A landscape with many valleys, sampled at points; each row gives a point and its height.
A ball rolls from a point to the lowest of its 2 nearest points, and stops where none of them is lower. Distance is the straight distance between rows; heights are no part of it.
ritu: [ -1   1  -1  14  19 -48 -14 -28 -25  11  26  -7  -7   9   0  -5  13  -2
 -21  14]  (h 2.57)
mip: [-18 -19  15  -7 -33  26  -5  22  15 -20   9  11   4  -5   7  26 -15 -18
 -12 -16]  (h 1.48)
luvav: [  4  17  -8   5  10  -4 -32 -13 -27   8 -11 -18  21   8  32  -3 -20   6
   9   2]  (h 2.37)
nuvel: [-25  17 -18   3  21 -38 -29 -37 -29  14 -16  -2 -13   7   1   7   8 -11
  -9  23]  (h 3.72)
fifoz: [-31  20 -14   3  18 -36 -37 -34 -37  14  -6  -5   5   6   9  15  -5  -3
 -15  14]  (h 3.83)
gafe: [-17  21 -25  -7  11 -13 -14  -2 -21   9  -3 -10  15 -23   6   6   0   4
  -2   8]  (h 2.81)
Rited: [ 30 -13  19  -2 -22  17  22  12  12   5   5   4  -3   6  -3 -11   8   9
   9  -4]  (h 4.56)
Meke: [ 35  21   2   7  15 -17   8  21  42 -10  -3  14  10 -11 -12 -20  12   6
  17   2]  (h 2.24)
Rilos: [  5 -11  -5  15  29 -51 -22 -40 -27   7   2   3 -22  23 -10 -15  11  -5
  -7  15]  (h 2.43)
bug: [ 33   2  10   6  17 -34  14   9  14   0  19   0  -4  -6 -25 -15  23   5
   4   6]  (h 4.07)
getu: [  3 -16  17  -7 -29  37   0  27  17 -17  -3   7  -9   0   8  12  -5 -10
  -8 -14]  (h 2.28)
Giki: [ -2 -21  23   7 -26  38 -15 -12 -27 -15  -4  -9  -1  36  32  21 -38  -6
  -1 -13]  (h 2.42)
dekuf: [ -8 -27  11  -8 -27  39  12   7  -3   1   1   3   0   0   1  11 -12  -3
  -4 -11]  (h 4.70)
Viba: [ 25  -4   0   8  27 -37  14   7  11  -5  13  -1 -14  -7 -36 -22  30   0
   1   4]  (h 3.95)
guk: [ 34   1  18  17  12  -7 -19 -13 -21  12   4 -22  -6  30  11 -27  -2  13
  11  -4]  (h 2.19)
Paf: [ 11 -10  -2  -1  23 -38  12  -1   0   7  10  -3 -10 -15 -34 -20  24  -1
  -2   2]  (h 3.85)
Pab: [ 17  -1  -4  -7 -17  35  -5  19   8 -11  -3   6  -2  -3  22  -4  -6   8
  10  -9]  (h 2.15)
Fasip: [-31 -39  23  -3 -18  47  18  -1 -23  -9  -6  -7  -3   5  -8  26 -25 -14
 -20  -1]  (h 3.50)
Geg: [  6  25 -16   6  18 -27 -26 -12 -17  -6   6 -16   3   0  14  -1   7  -2
  -2  26]  (h 4.43)
vur: [-11  34 -13   1  34 -32  -2  -1  28 -17 -22   4 -15  -4 -31   6  33 -19
  20  19]  (h 2.46)
zizo: [-17  21  -5   4   4 -39 -33 -22 -34   3  20  -7  28   7  28  20 -18   1
 -18   7]  (h 4.04)
bunal: [ 28   0  15   8 -16   2  20  18  47   2  -4  30   1   3  -8 -20   0   1
   5 -17]  (h 3.93)
Mebud: [ -6  -4  -1   5 -12 -17  -8 -23 -32  21  27 -12  22   6  19  17 -19  10
 -11  -2]  (h 2.77)
dopun: [ 31  22  -8  -2  15  -1   3  19  19  -7   1   0   2  -6   3 -21  12  13
  22   8]  (h 3.99)
Fozup: [  0 -26  24   5 -14  55   9  14 -10 -14 -20 -12 -18  28  18  -2 -15   2
  -3  -7]  (h 2.73)
Deki: [ -9 -14 -12  -8  20 -23   7 -11 -24  31   2 -16  -4 -26 -27 -16  13   4
  -9  -9]  (h 3.65)
Fosel: [-15  18 -22   4  32 -22 -33 -25 -30   7 -26 -10 -19  15   4 -18   8  -6
  12  12]  (h 3.66)
liv: [-20 -23  14   5 -27  26  -8 -14 -17 -22  14  -8   6  21  26  36 -36 -12
 -17  -8]  (h 2.87)
fiz: [ 20  -4  15   8 -14  32 -12 -10 -18   4  -6 -12   7  33  30  -3 -22  17
  11 -12]  (h 2.08)
pilez: [  6 -24  25   9 -22  52  14   2 -20  -4 -12 -10  -9  38  12   0 -14   4
  -7  -2]  (h 2.84)
vugas: [ 23  -3  17   1 -11   9  30  12  36  16  -7  20   3   1 -14 -20   2   7
   9 -24]  (h 3.58)
ligo: [ -7   2  -5   8  20 -55  -6 -19 -17   6  36  -4  -9  -5  -8   5  20  -4
 -26  21]  (h 2.68)
geb: [-11  17 -13  -5  38 -35   6   1  19   7 -24  10 -10 -15 -37 -23  23  -6
  11   3]  (h 1.65)
Gid: [ -6  14 -24 -13 -13   4 -19  12   5 -18   2  15  21 -21  24  21 -10   2
   6   6]  (h 1.40)
dar: [ 26  19  -8  10   5 -15 -12   7  -4  -7  16 -16   0  -3  14 -10  11   7
   4  20]  (h 1.76)
Febab: [ -5 -22   8 -13 -14  40  17  10   2   4 -11  -2   0  -3   0   3  -5   7
   8 -19]  (h 4.59)
Popof: [ -2  18   1   5  -4 -31 -28 -18 -21  -2  31  -3  20  14  29  17 -11   8
 -18  15]  (h 4.16)
ganub: [ 11  15 -14   5   0   4 -12   2 -13  -4  -2 -16   6  -2  27  -7  -8  13
  11   2]  (h 2.11)
gerar: [  0 -26  23   7  -9  50  22 -14 -30  20 -17 -17   2  28   4  -9 -15  21
   2  -7]  (h 3.10)
dibim: [-19 -26  25  -8 -10  60  23  21  11  -8 -29   5 -13  10  -5   2  -5  -1
   6 -25]  (h 1.35)
viga: [ 13  22 -12  -4  36  -3   0  16   3  -2 -13 -11 -15  -7  -8 -34  20  11
  25  -4]  (h 2.69)
novor: [  3  17 -15  -1 -19  -1 -25  -2  -9 -14  20   0  19   6  44  22 -20   6
  -5  11]  (h 5.26)
tum: [ 15   1  10   8   4   8 -22 -13 -27  20  -2 -22   7  17  18 -12 -14  15
  10 -11]  (h 2.06)
tibek: [-15 -25   6  -1  -9  46   7 -13 -29  11 -13 -23   6  16  16   7 -33  11
   9 -18]  (h 3.77)
sikod: [-25  -9 -22  -7  22 -36   4 -16 -28  32  -6  -7  -9 -27 -23 -10  19   0
 -10  -4]  (h 3.55)
tiv: [ 18  10  -9  -2  -3  22 -12  13   1  -8  -1  -3   4  -1  24  -7  -7  14
  17   0]  (h 1.94)
motos: [-30 -20  22 -11  -8  55   9  23  22  -7 -30   7  -6   0  -1   0 -15  -4
  10 -37]  (h 1.68)
Pev: [-11 -24  29  -4 -17  57  12  28   5 -15 -26  -1 -14  14  -4   4  -4 -12
  -6 -18]  (h 1.08)
nefal: [  2   6   6   0   3 -28  17   1  20  25   2  11  18 -24 -26  -8   0   1
  -2  -9]  (h 6.74)
zuna: [ -6  -2   2  13 -15  -1  24  -5  41  27  -3  28  20 -18 -18  -7 -16  -3
 -15 -26]  (h 6.48)
Leku: [-10  -8  10  13 -26  11  21   4  40  14  -8  32  10  -5 -11  -8 -13  -8
 -17 -28]  (h 6.29)
Dobe: [ 41   0   7  11 -17  23   2   7   5  -6  14  -8 -12  21  23 -14  -2  15
   7   3]  (h 1.55)
ratar: [-20 -25  -4 -11 -12  44   6 -10 -16   9  -7 -20   8  -3  14  15 -33   9
   7 -18]  (h 3.87)
fifor: [ -8  -8 -29  12  36 -38  -7 -46 -17  -3  -9   2 -36  18 -12  -5  22  -4
   7  30]  (h 2.25)
fega: [  6  13  -5  -7 -15 -21   5  11  29  -3   9  24  23 -18   0  12   0   2
  -2   0]  (h 2.21)
vesol: [-17  -8  -3 -11 -32  -7   0  11  20  -8  21  28  21 -18  10  30 -11  -7
 -17  -9]  (h 5.64)
geku: [-15 -30  27   5 -20  42 -10  -8 -23 -23  -9 -14  -2  30  23  23 -39 -14
  -6 -13]  (h 2.55)
linuk: [ -6 -10 -16  13  31 -43 -20 -48 -25   5 -11  11 -25  21 -12  -9  15  -2
  -3  21]  (h 2.34)
zop: [ 20  12   3   8  -6  -1  10  14  50   3  -8  34  11  -3   1 -19  -7   2
   2 -17]  (h 4.26)
dusa: [ -7   3 -16  -8 -20 -11  -8  -2  -5  -8  28   4  22 -12  26  30  -7   4
 -12   7]  (h 5.41)
dure: [-27 -14  -8 -14 -15  41 -17  14   4 -24 -15   2   2 -16  26  23 -31  -6
   8 -24]  (h 2.58)
baz: [-35  20 -22 -20  21 -17  -5   0 -14  18 -25  -2  16 -36 -15   0  10  -1
   5   1]  (h 3.16)
riva: [-25 -19  19   2 -20  33   9  17  33   5 -14  23   6  -3 -12   9 -17 -23
 -12 -31]  (h 2.20)
tebi: [  2 -15  32   4 -32  35   9  31  22 -19  -9  12 -12  10  -5   4   5 -17
 -10 -17]  (h 2.00)
bina: [ -6   2  -7   6  18 -58   5 -17 -11   3  28   1 -12 -11 -23   4  32  -3
 -21  20]  (h 2.74)
peku: [ -8  -3 -25   5  36 -36  -1 -26 -13  -6  -9  -3 -31  -1 -20  -8  27  -3
   3  25]  (h 2.13)
roko: [ 43  11   0  15   4 -14 -14  -4  -4 -12  20 -11  -4  10  17 -12   8   7
   3  15]  (h 1.61)
Repuz: [ 31  11  -3  13   3  10 -16   2  -9  -4   5 -16  -3  15  32 -22  -6  14
  20   4]  (h 1.93)
denik: [  8  22 -17  -9  -5  -7 -12   9   1 -11   6   1  14 -14  16  12  -2   5
   3  23]  (h 1.89)
vob: [ 11 -10  23   6 -19  17  33  11  37  20 -10  26   0   1 -19 -15  -2  -3
   1 -22]  (h 3.90)
Bag: [-20  -7   7   0 -13 -16   3 -26 -31  20  41 -10  26  10  17  24 -23   8
 -25  -4]  (h 2.92)
bopi: [ -2   4  -4   4  -2  -7 -21 -21 -30  14  11 -17  21   4  21   7 -18  12
  -2  -1]  (h 2.63)
Rakod: [ 20  16 -11  -8 -10   1 -10  15  16 -10  12  14  10 -11  16   7   5   3
   5  13]  (h 2.14)
ragos: [  8  30 -12  -4  -4 -11  -1  16  35 -13 -11  29  22 -13   6   4  -1  -4
   9  11]  (h 3.02)
Vepa: [-34  14 -29 -10  16 -28  -8  -8 -22  20 -14  -7   5 -31 -13   6  10  -3
  -2   7]  (h 3.32)
furig: [  9  25  -5   5 -13 -19   3   8  44  -4  -4  34  23 -15   4   6  -3  -3
  -4   6]  (h 2.65)
Zoso: [  1  -6  -7  -7 -27  31 -16  17   7 -21   2   5   4  -8  27  19 -18  -6
   2  -8]  (h 1.36)
defe: [-12  -3 -15  -1  27 -49  11 -17   0  11  -5  15 -17 -20 -43  -9  26  -7
  -5  14]  (h 2.94)
gevo: [ 40   3   1   0  -2  -7  11  13  11  -5  22  -3  -4  -8  -3 -10  14   8
   5   6]  (h 1.01)
patev: [ 28  23  -1   7  29 -26   8  13  33 -11  -7   8   2  -8 -26 -21  19   0
  15   8]  (h 1.80)
Tam: [  1 -17  10  -8   1  -2  29  -8 -16  38  10 -14   9 -15 -27 -10  11  10
  -4 -16]  (h 3.67)
ranum: [ -2  -3 -10 -11 -14  52 -11  22  11 -22 -11  -3 -10   0  33   1 -17   8
  17 -20]  (h 1.87)
zir: [ -6 -26   7  -7 -34  29   8   8  -4 -10  11  -2  -2   4   8  22 -15  -6
 -11  -9]  (h 4.79)
bukuv: [ 33   8   2  13  11  -4 -20  -4 -11   2   3 -22  -7  17  17 -28  -1  11
  14   0]  (h 2.04)
bivum: [ 30  -4   6  -4 -14  -5   9  11  24  -1  18  14   4  -7  -2  -5   9   4
   4   2]  (h 1.37)
tepi: [-22  21 -31  -7  35 -15 -12 -15 -15   1 -23 -16 -26  -1  -2 -12  13  -2
  10  18]  (h 3.36)
Tesuz: [ 37 -11  14   3  -8  27  26  11   6   5   4 -10 -11  17   2 -22   8  19
  13  -4]  (h 4.41)
Galug: [ -2   6   0   4  -5 -20  18  -5  36  26  -2  24  25 -22 -21 -11  -6   1
 -11 -18]  (h 6.63)
Lod: [ 23  24  -8  -4  36   7  -3  16   5 -11 -14 -19 -18   4   2 -43  14  23
  24  -5]  (h 2.47)
gami: [-23  53 -26 -12  22 -16 -17  -5  12 -10 -25 -15 -11 -12  -3  16  23 -16
  24  22]  (h 4.99)
tuzop: [  4  -7   5  -1  -9 -30  16  -8  -9  16  47  -3  12  -9  -8  11   8   7
 -19   7]  (h 3.33)
sar: [ -7  41 -23 -16  35  -6 -11  11   3 -11 -27  -8  -6 -10 -10 -19  18   3
  21  15]  (h 3.04)
Dati: [ -4 -12  -5  11  28 -51 -11 -38 -25  10  21  -5 -22  15 -10  -7  15  -1
 -20  12]  (h 2.50)
Zusep: [  4  -5  -9  -4  16 -31   5  -2  -7  22   3  -8   1 -23 -26 -14  18   4
  -6   2]  (h 3.75)
Rol: [ 26  12   7   8   0 -28  15   7  40   5   5  21  19 -14 -17 -14   8   1
   2   0]  (h 4.40)
bogok: [ -6  10 -11   2   7  -2 -26 -15 -30  14  -5 -19  13  -5  22  -2 -17  11
   2  -1]  (h 2.49)
tumif: [  1  19 -17   2  10  17 -22   0 -12   6 -11 -17  11  -8  26 -11  -9  16
  17   1]  (h 2.27)
Kile: [  3 -16  18  -5 -15  31  28  10  24  19 -13  19   5  -3 -16  -7  -2   4
   4 -23]  (h 4.21)
fafa: [  3  37  -8   2  25 -36  -2   3  28 -15 -13   9   1 -11 -23   2  27 -15
   9  26]  (h 2.17)
Magar: [-27 -36  19  -9 -30  36  14   6 -10  -9   7   0   2   2  -8  28 -21 -17
 -18  -8]  (h 3.40)
Zelak: [ 40  -1   8   9  -5   6   6   6   6   2  18 -10  -9   7   7 -15   9  12
   7   4]  (h 1.30)
tuza: [-34 -41  18  -6 -18  50  17  -9 -28  -6 -14 -15  -1  10   2  21 -34  -5
  -5  -4]  (h 3.61)
fisar: [ -9  -3   3   9  -5 -35  -1 -20 -27  15  48  -5  18   6  16  24 -13  11
 -25   6]  (h 3.09)
Fupip: [ 14  13 -15  11  27 -23  -7  -4  -6  -7   2 -11 -15  -1 -10 -16  23  -3
   6  22]  (h 2.05)
fir: [-24 -23   3   0 -29  20  -3 -13 -20 -14  29  -3   7  13  21  40 -34 -13
 -22  -5]  (h 3.00)
sefus: [ -9  -5  16   3 -32   2   0  19  41 -10   8  34   9   0  -2  15 -14 -21
 -23 -20]  (h 5.90)
Fumo: [ 19  21 -15   4  39  -6 -13   5  -1 -14  -8 -18 -22  11   1 -38  12  14
  23  11]  (h 2.30)
deser: [  4 -25  28  -3 -31  37  25  19  14  -6  -2  13  -9  14  -7   6   3 -11
  -9 -10]  (h 1.67)
furi: [ -3  37 -17   1  17 -16 -23  -3  -3  -7  -6 -13   2  -9  12   0  17  -5
   9  26]  (h 4.53)
setu: [ -9 -20  17  -9 -12  46  26  12  12  13 -20   7   2  -3 -11  -3  -8  11
  14 -27]  (h 4.45)
pupaf: [-32 -16   8 -19 -10  45   8  18  23   2 -29  12   7 -14   1   5 -25  -3
  12 -37]  (h 2.03)
gak: [ 10  12 -11  -2 -26   6 -27   8   2 -26  22   8   9   4  42  24 -15   1
 -10   9]  (h 5.17)
Dip: [ 16 -14   8  -1 -25  43   4  22   8 -11  -4  -1 -13  12  19   0  -3   4
   7 -12]  (h 2.38)
bomo: [ 31  -6   7   8 -14  19   3  -6  -8   6   9 -17  -3  18  19 -13  -6  16
   9  -3]  (h 1.75)
par: [ 20  -6  12  -4   1  -2  29   9  27  20   0   5   6  -5 -19 -24   7   9
  10 -22]  (h 3.24)
kat: [  0  -2  -7  -5 -30   6 -16  14   7 -25  25  14   8  -6  30  30  -9  -9
 -14   2]  (h 5.07)
golez: [-28  -1 -25  -8  19 -38  -7 -22 -32  19  -5  -8  -4 -28 -14  -3  12  -2
 -15   9]  (h 3.46)
Gat: [-19 -41  32  -4 -19  45  32  19  -2  -2 -16   9  -2   8 -24  10  -4  -8
 -19  -1]  (h 3.29)
Bama: [ -5   8 -25   0  45 -26   3  -6   1 -13 -19  -1 -32   0 -25 -15  27  -2
  18  14]  (h 1.88)
nomu: [ 10   8   8  13   0 -31 -30 -19 -24   7  27  -9  14  18  17   2  -6  10
 -12  10]  (h 4.27)
Duv: [ 31   8  -5   5 -12  17  -9   9   2 -11  11  -7  -4   8  27 -10  -3  12
   9   6]  (h 1.74)
Mase: [  2 -15  22  -9 -29  -8  35   2  14  15  39  15  10  -1 -18  18   5   2
 -19  -5]  (h 3.59)
Vak: [  2  35 -22  -1  25 -16 -14   5   7 -15 -11  -8  -9  -8  -5  -4  26  -7
  13  28]  (h 4.63)
duful: [ -3 -26  31   3 -25  48  13  23  -2 -14  -7  -2 -16  15   0   7  -3 -11
 -10  -5]  (h 1.34)
toba: [  2  10  -6  -5  13 -24   7   8  13  17  -5  10  16 -25 -23 -16   9   2
   6  -5]  (h 6.83)
zazot: [ 33   7   9   4   4 -26  13  12  29   4  12   9  12 -10 -18 -14  19   4
   5  -3]  (h 4.23)
zakiv: [ 24  36  -7  -1  18 -10  -5  26  30 -18  -6   5   8  -6   1 -12  16   5
  22  17]  (h 3.81)
kav: [-19 -22  24  -1 -30  24   0  22  24 -10  -5  18   5  -5  -6  20 -14 -21
 -11 -25]  (h 1.79)
patas: [ 19   2  10   4  13 -18  28   8  29  28  -9   8   9 -10 -28 -30  10  11
   9 -21]  (h 2.88)
Bagap: [ 11  12  -4   8   2   8 -26 -11 -26  11 -10 -16  12  13  35  -8 -25  18
  13 -10]  (h 2.22)
nid: [-11  29 -21   1  17   8 -34  -8 -24   4 -19 -17  14   3  29  -7 -14  10
  14   2]  (h 2.44)
lito: [ -1 -20  15  -8 -16   5  33  -5  -5  29  13  -2  12 -13 -24  -2   5   9
  -5 -10]  (h 3.79)
Sibes: [ 11  -3  10  20  18 -46 -23 -30 -26  12  27  -7  -8  26  -2 -13  10   1
 -14   9]  (h 2.48)
fev: [ 16  17  -6   6  43 -31   4  12  24 -13 -13   4 -13  -5 -33 -22  29  -4
  17   9]  (h 1.41)
ludi: [-11 -18   8   3 -32  38 -12  13  -5 -26  10  -5  -7  13  26  27 -25 -18
 -16 -11]  (h 1.97)
rogok: [ -3  15  -8   7  23 -26 -30 -24 -28   6  -8 -11 -10  13   8 -11   4   1
   4  16]  (h 3.74)
sig: [-35 -26  13  -5 -31  16   9  -4 -16 -18  37   2   3   9  12  41 -26 -15
 -31  -5]  (h 3.15)
dodu: [  4 -20  20   5  -9  32  22 -18 -32  26  -2 -26   6  19   0  -8 -15  16
   1  -9]  (h 3.21)
gem: [ -6 -20   0  -9   5  -6  17 -14 -28  40   9 -24   5 -16 -20 -10   2  10
  -8 -15]  (h 3.54)
piril: [ 23  -2  14  17  17 -25 -23 -21 -24  13   8 -14 -11  26   3 -28   6   6
   9  -2]  (h 2.29)
zitam: [  1   8   0  12  15 -27 -29 -24 -37  14   2 -16   6  12  13  -7  -4   5
  -2   4]  (h 3.82)
Toso: [  3  -9  -4  -6 -27   9  -4   7   4 -13  25   9   8  -5  21  24 -11   3
  -9   2]  (h 4.98)
Fezil: [-21 -34  15   1 -14  44  16 -17 -30   8 -11 -15   5  21   7  16 -35  -1
  -4  -4]  (h 3.68)
Davuv: [-32 -34  25 -10 -17  46  24  12  14  13 -24  15   5  -1 -22   7 -16  -7
  -1 -25]  (h 2.89)
tus: [ -2  41 -11  -9  22 -23  -1  10  25  -1 -24   5  11 -18 -13  -8  13  -5
  16  15]  (h 1.71)
kuf: [-22 -18  -7  -7 -15  48 -20   8  -2 -25 -17 -12  -2   1  28  25 -30 -14
   6 -20]  (h 2.35)
dapit: [ 44   0   5   8   6 -19   5   5  12 -13  30  -2  -9   5  -8 -18  20   8
   4  14]  (h 1.29)
fele: [ -6 -12   2  -5 -33  17   6   2  -6  -7  27   2   3   5  17  26 -12  -3
 -14  -5]  (h 4.89)
dagi: [-20  35 -30 -10  36  -7 -15  -3  -8  -3 -25 -14 -17  -6  -3 -15  16  -4
  19  16]  (h 3.23)
vad: [ 27 -15   9   0 -21  15  20   8   7   6  23   2  -7   4   1  -2   5   6
  -1   0]  (h 4.68)
vuz: [ 19   2   5  -4 -21 -13   8   9  37   1  16  28  12  -6  -7   3   5  -2
  -4  -4]  (h 1.77)
vina: [  8 -18  12   1 -19  57  17  18   0  -9 -11  -6 -15  24  14  -6   0  10
   5 -10]  (h 2.56)
lif: [-11   8 -18  -2  30 -40   2  -6  -3   7 -11   2  -9 -24 -37  -7  26  -7
   2   5]  (h 3.08)
dodus: [  4 -25  21  -5 -20  15  41   0   5  25  11   9  10   0 -27   2   4  -1
 -10 -10]  (h 3.78)
fid: [  6 -16  13  -3 -22 -21  28  -2   0  17  46   6  12  -4 -11  14  10   7
 -18   1]  (h 3.45)
tesan: [-17 -23  17  -6 -29  38  -4  23   2 -28  10  -5  -5   5   7  33 -18 -26
 -17 -12]  (h 1.73)
bas: [  1 -18  19   7   0  14  11 -22 -39  34   0 -21   7  15  -2 -12 -11  15
   0 -14]  (h 3.31)
Tezop: [-11   0 -20   6  30 -46  -1 -33 -20  -1   6   0 -27   0 -16  -3  23  -8
 -14  29]  (h 2.23)
Donop: [ -2  14 -15  -1 -11  -7 -16  -5 -14 -10  19  -2  19 -10  30  24 -13   4
  -8  13]  (h 5.34)
kez: [-29  13 -33  -4  38 -14 -17 -22 -30  10 -31 -12 -29  -2  -4 -20  10   5
  14   3]  (h 3.47)
Favuk: [-12 -37  28  -4 -21  44  41   7 -12  11  -9   7  -3  10 -24   1  -1   3
 -19   1]  (h 3.43)
felo: [ 23  16  -3   5  -3 -16  15  13  41   6  -7  27  17 -14 -12 -18  -3   2
   4  -7]  (h 4.58)
fut: [-22  15 -20  -5  31 -40   3 -24   9  -6 -14  11 -27 -11 -36  18  31 -18
   5  26]  (h 2.54)
ven: [ -7 -14   4   5   4   2   5 -21 -37  40   3 -32   5  -3  -8 -12  -6  12
  -2 -18]  (h 3.44)
meb: [  0  27 -24  -9 -11  -1 -20  11   7 -18   4   9  20 -15  29  20  -3   2
  -1  24]  (h 1.66)
lami: [-20  18 -11   5  11 -40 -28 -22 -37  13  10 -10  19   1  18  16  -5   0
 -16  16]  (h 3.94)
bofo: [-11 -31  26   9 -19  54   1  -2 -24 -15 -19 -14  -7  35  19  15 -28  -7
  -6  -9]  (h 2.72)
duku: [  2  32 -16 -11  34  -6  -1  15  10  -7 -16  -3  -5  -9 -13 -22  17   6
  22   4]  (h 2.86)
Sab: [-25 -28  22   6 -19  40  -5  -6 -26 -25   0 -13  -4  28  18  31 -37 -20
 -21  -1]  (h 2.71)
nuzo: [  0 -22  27   0 -39  15  24  16   5  -9  34  16  -5  17  -7  21   3 -12
 -29   1]  (h 3.91)
Dizav: [-27 -34  39  -3 -20  40  27  15  10   5 -23  20   3   5 -26  10  -8 -12
 -17 -16]  (h 3.12)
kozev: [ -7  -4  13  15 -30  12   6  13  47   2  -3  38   0  -4  -1   5 -19 -19
 -20 -30]  (h 6.08)
maz: [-35  10 -28  -1  33 -30 -27 -39 -33  13 -27   0 -20   8   0   0   8  -6
   3  22]  (h 3.64)
velav: [ 25  42  -9  -2  12 -26  -4  19  40 -23  -6  12  12  -5  -7  -3  18 -10
  16  26]  (h 3.60)
kosut: [ 38  13  -1   1   8   7   0  22  11  -9   7 -13  -9   3   8 -29  12  17
  20  -1]  (h 4.14)
lifel: [ -8  -1   2  -7 -32  -2  -5  17  34 -15  17  34  10  -8  10  25  -7 -15
 -16  -9]  (h 5.75)
rof: [ 18  14 -18  12  36 -18 -11   0  -4 -15  -9 -13 -25  10  -2 -26  18   2
  19  20]  (h 2.18)
netu: [ 37  14   5   2  -1  -6   4  20  40 -14   1  22   7  -4   1 -18   8   9
  18   3]  (h 2.66)
fabi: [ 41  15  -2  -2  -7  -1   0  27  32 -25   8  14   4  -6  12 -10   9   7
  18   9]  (h 2.67)
kag: [ 33   9  -7  -5 -22   6  -5  20  25 -24  16  13   4  -2  18   1   7   2
   6   8]  (h 2.40)
kenul: [ 39   0   5  -3   2  21  12  18  15  -1   6 -12 -14   6   4 -26   9  18
  23  -8]  (h 4.28)
Tiva: [  9  21  -7  10   5 -22 -23 -10 -21   2  18 -12  12   4  20   0  -1   5
  -8  16]  (h 4.35)
Lilis: [ -7   0  -2  -1  -9 -29   6 -14 -20  17  45  -8  14 -11   3  16   1   9
 -23   4]  (h 3.22)
sol: [-12  50 -18 -10  29 -17  -8   0  25 -17 -27 -12 -11  -7 -10   9  25 -18
  29  25]  (h 4.85)
vam: [-11  26 -22  -4  32 -29  -4 -14  16 -14 -19   2 -20  -8 -27   9  29 -22
  12  24]  (h 2.70)
Nukat: [-25 -20  22  -2 -17  34  18   5  29  12 -24  18   6  -3 -14   2 -18  -8
  -3 -30]  (h 2.59)
Sidi: [-12  -4 -14   0  25 -53   5 -19  -7   4  12   6 -10 -19 -32  -1  30  -7
 -20  22]  (h 2.83)
Vezev: [ -7 -36  30  -3 -26  24  37   1   1  14   3  13   4   9 -26  10   1   0
 -17  -1]  (h 3.62)
bavoz: [-19 -22  -1  -1 -23  36 -15  10  -5 -24   0  -8   0   2  29  26 -30 -16
  -5 -14]  (h 2.16)
Firo: [ -6   2 -18 -10 -17  21 -14  16   8 -14  -1   6  14 -15  27  16 -16   2
   9  -6]  (h 1.09)
Sudol: [ 17  -2  17  14  16 -35 -31 -23 -27  11  17  -7  -1  28   4 -16   4   2
  -3   4]  (h 2.41)
Lalo: [  1  15 -18  -1  43 -26   4   0  15 -18 -21   5 -23  -5 -38 -17  34  -7
  15  14]  (h 1.70)
tode: [  7 -15  17   7 -25  37  -9 -11 -22  -5   1  -8   4  34  33  11 -26   4
   3  -7]  (h 2.26)
rul: [-23  25 -28 -21  16  -7 -14  -1 -18  12 -19 -13  17 -32   0   7   1   0
   6   8]  (h 2.97)
Tulef: [-23   6 -22   1  28 -46   3 -31  -6  -5  -3   3 -26  -8 -22  14  29 -14
  -4  33]  (h 2.36)
letu: [ -2  10  -8  -5  35 -34  13   2  15  15 -22  12  -4 -19 -43 -29  20   0
   5 -11]  (h 1.99)
Bov: [-14  -1  -9  -9 -21 -15   4   7   6   1  28  12  27 -20   8  30 -11   1
 -15   1]  (h 5.52)
gikeg: [-32   7 -26 -17  37 -27   6  -9  -9  21 -27   4 -11 -27 -34 -20  18  -3
   8  -7]  (h 7.03)
sen: [ 14  41  -9   2   9 -21  -5  11  42 -15  -8  22  19 -14  -3   1   9  -7
  15  18]  (h 3.35)
kidu: [-12   3  -9 -11  14 -29   3  -1   2  24  -8   4  16 -36 -25 -10  10   0
   0 -10]  (h 6.90)
vun: [ 16  15  -9   8  15 -27  -8   4   1 -10  18  -5  -5  -7  -4  -7  16   1
  -1  22]  (h 1.92)
vap: [  2 -26  26   2 -36  26  15  19   3 -17  15   6 -13  20   0  21   0 -12
 -22  -5]  (h 4.06)
lodo: [ -9   5 -31   5  42 -29   2 -24  -1 -14 -18   4 -36   6 -24  -3  28  -7
  14  25]  (h 2.02)
garur: [ 19  -3   8  10  -8  18  -5  -9 -19  16   1 -19   4  18  23  -9 -16  15
  11  -7]  (h 1.91)
Mubav: [-21 -15   5 -15 -16  43 -13  25  17 -24 -14   5   0  -7  14  18 -23 -13
   6 -24]  (h 2.62)
lapin: [-16  17 -19   3  11 -14 -25 -17 -34  15  -2 -17  14 -13  16   5  -8   5
  -5   7]  (h 2.64)
mig: [-26   8 -28   1  34 -23 -22 -39 -29  18 -28  -5 -24  12  -1 -17   2   3
   8  12]  (h 3.56)
Biti: [-35 -37  15  -6 -27  29  11  -2 -17 -16  17  -3   1  11   5  33 -26 -21
 -28  -5]  (h 3.28)
binol: [-25  10 -14 -16  23 -29   7  -6  -2  27 -24   9   8 -34 -30 -11  11  -1
   3 -10]  (h 6.96)
dazo: [  8   6   1  -1  24 -30  21   2  22  25 -12  11   7 -19 -39 -33  12   3
   5 -20]  (h 2.45)
nam: [ -2  -9   2  -1 -24  43 -10  22   7 -26  -4  -2  -7   5  31  17 -16  -4
   5 -18]  (h 1.62)
Maro: [  8 -24  21   3 -13  48  24   2 -19   9 -11 -14  -9  21   3  -6  -7  18
  -1  -5]  (h 2.98)
vid: [-13 -33  28   8 -16  58  10  14 -15 -19 -22 -16 -13  29   8  10 -19  -5
 -12  -1]  (h 2.82)
mifet: [ -4  42 -19   0  31 -18 -11   0  12 -20 -20 -11 -21   1  -9   4  31 -14
  27  29]  (h 4.73)
zofu: [-25 -12   5 -12 -17  38  -7  25  25 -13 -19  16   9 -13   6  13 -20  -8
   9 -32]  (h 2.39)
fedi: [ 46   2   7  15   3 -17  -3   5   5 -12  33 -10  -7   9  13 -14  14  10
  -3  19]  (h 1.47)
lok: [ -6  31 -13  -4  32 -24   4   7  21   5 -27   5   2 -18 -27 -16  23  -4
  17   5]  (h 1.28)
gapu: [ -1 -20  20  -5 -34   0  22   4   5  -1  38  17   6   8  -5  20   1  -1
 -25  -4]  (h 3.76)

Call two points neighbours if one is among the 2 nearest of the other. Go from one point of each pair to the other, from neighbour to neighbour, staying as low as possible. Name the highest point that can't be avoided.
Dobe, fev | ritu
lok, gevo | vam
Dobe, Firo | Pab

For each start below, name the point where the ball stops.
Magar | Dobe
sol | mig
Rited | gevo
Tam | Fozup
Mase | Dobe
gami | mig
kez | gevo
Dati | fev
dodus | mip
Viba | Dobe
